Each row is a point on a landscape with many peaks, with its height.
A climber steps from a point to the highest of its 4 nearest points, and stops where none of them is higher. Distance is the straight distance between rows; heights are no part of it.
j637 height 61.0: 14  37  0  20  -46  15  21  25  -13
j585 height 10.1: 0  -33  -11  9  11  -9  -22  36  4
j259 height 36.9: -40  1  17  -35  54  -14  -16  -40  43
j763 height 58.4: 5  18  -4  15  -34  24  14  10  -24
j470 height 55.4: 30  14  7  24  -39  -1  16  38  -8
j713 height 42.8: 15  -13  -8  8  -11  -12  15  13  8
j823 height 49.4: 11  -18  -7  17  -4  -1  -14  31  -12
j849 height 63.5: -24  -13  2  -24  38  -2  -9  -47  10
j616 height 35.2: 18  -16  -13  5  -5  -17  8  25  15
j959 height 58.3: 22  28  10  27  -42  12  12  43  -17
j873 height 10.8: -1  -30  -12  6  12  -11  -18  30  12
j734 height 6.8: -43  -20  -3  -25  47  -9  -13  -1  42
j35 height 32.7: -40  -5  9  -27  50  -8  -17  -34  31
j92 height 50.1: 41  9  22  26  -33  -8  3  56  -5
j512 height 55.3: 42  20  36  31  -32  1  -12  64  -18
j736 height 57.1: 10  -3  -12  -1  -17  -5  24  -5  5
j230 height 28.4: -18  -21  -12  -15  25  -4  -7  -20  19
j870 height 53.4: -4  6  -9  -9  -7  16  9  -38  -20
j508 height 41.9: 10  -4  -8  14  -16  10  4  15  -17
j652 height 59.7: 18  -19  -8  14  -6  -10  -5  34  -5
j514 height 11.9: -16  -29  -14  0  19  -4  -18  11  9
j752 height 65.2: 4  17  -9  -4  -21  5  27  -26  -10
j522 height 63.2: 21  6  -4  16  -28  2  13  26  -12
j926 height 20.7: -4  -22  -13  -3  10  -8  4  3  9
j676 height 58.6: -2  55  5  25  -50  30  19  33  -9
j864 height 63.8: 33  56  69  33  -47  10  -16  77  -11
j346 height 58.5: 8  50  11  29  -47  24  15  40  -17
j640 height 60.8: -3  50  -2  14  -44  34  26  5  -22
j919 height 4.8: -24  -28  -13  -9  26  -13  -8  2  32
j286 height 21.6: -42  -10  6  -26  51  -9  -12  -27  37
j580 height 39.7: 3  -15  -16  11  -2  7  -8  12  -20
j307 height 46.1: 34  -5  7  23  -26  -7  -4  45  -8
j775 height 53.0: -19  -13  2  -25  26  -12  1  -42  21
j436 height 51.4: -36  18  30  -32  68  -17  -30  -62  33
j184 height 44.7: -18  -6  0  -19  23  4  -6  -53  -7
j185 height 65.1: 7  33  -6  1  -33  17  32  -15  -13
j159 height 8.1: 0  -28  -16  -1  11  -17  -4  22  20
j589 height 56.3: 29  29  19  29  -43  7  3  53  -19
j995 height 41.7: 1  10  5  -24  10  -6  16  -58  1
j946 height 59.2: 40  44  57  28  -45  3  -12  72  -12
j352 height 66.4: -33  -3  6  -29  47  -3  -20  -55  16
j201 height 66.5: -3  9  -12  -6  -9  23  6  -28  -22
j921 height 59.3: 9  1  -15  6  -19  3  16  2  -12
j930 height 41.3: -3  -12  -9  -16  8  -13  15  -27  12
j410 height 43.0: -2  -6  -9  -15  10  -7  10  -41  9
j871 height 63.6: 7  34  -8  8  -42  20  26  4  -14
j629 height 61.6: -2  13  -9  -7  -14  11  17  -30  -14
j431 height 40.6: 4  -2  0  -21  -1  -13  24  -44  14
j95 height 41.6: 29  -3  8  28  -22  6  -16  51  -29
j108 height 50.5: 35  11  17  25  -29  6  -8  53  -24
j879 height 19.7: -16  -23  -12  -16  20  -10  2  -16  20
j981 height 29.3: -2  -20  -13  1  6  0  -3  2  -3
j126 height 14.8: -5  -29  -13  -1  16  -10  -5  13  10
j374 height 38.7: -15  -19  -16  -5  16  8  -5  -14  -4
j716 height 56.6: -11  0  9  -28  35  -20  -4  -63  22
j216 height 9.8: -23  -30  -15  -8  32  -6  -17  17  25
j172 height 58.0: -7  3  -14  -1  -11  19  7  -13  -23
j769 height 32.0: 0  -20  -14  -10  9  -16  10  -10  22
j429 height 34.5: -12  -13  -19  2  6  16  -10  -11  -21
j363 height 55.8: -15  13  21  -29  48  -20  -15  -71  16
j85 height 57.9: 41  33  44  33  -39  5  -13  67  -22
j252 height 38.6: -20  -9  -8  -11  19  11  -8  -45  -19
j100 height 57.8: -16  2  5  -27  35  -9  -7  -57  11
j613 height 61.5: -6  -12  -11  -9  2  4  5  -18  -9
j496 height 50.7: -31  -17  -3  -20  35  1  -17  -34  6
j578 height 51.0: 22  -17  -4  14  -16  -11  3  34  -2
j28 height 62.1: 12  10  -7  4  -26  3  28  -3  -5
j965 height 40.1: 11  -9  -9  14  -11  0  9  18  -9
j12 height 54.1: 4  9  -10  4  -25  12  15  -1  -23
j838 height 48.3: -33  32  43  -34  76  -22  -30  -61  39
j865 height 65.0: 18  -21  -2  20  2  1  -27  46  -18
j186 height 35.1: -16  -19  -14  -11  17  2  -2  -23  -1
j927 height 45.1: -6  -4  -9  -13  4  3  8  -31  -4
j9 height 9.9: 5  -31  -11  13  17  -7  -26  36  5

For each start below, name the point where the climber stops.
j873 => j613
j580 => j865
j307 => j652
j9 => j865
j879 => j613

Call two points neighbours if one is among the 4 nearest of the other. Go from one point of each pair to the other, from neighbour to neighbour, staying as high as possible. Name the lowest point that can't be avoided.
j613 / j352 => j995
j752 / j613 => j927
j752 / j864 => j589
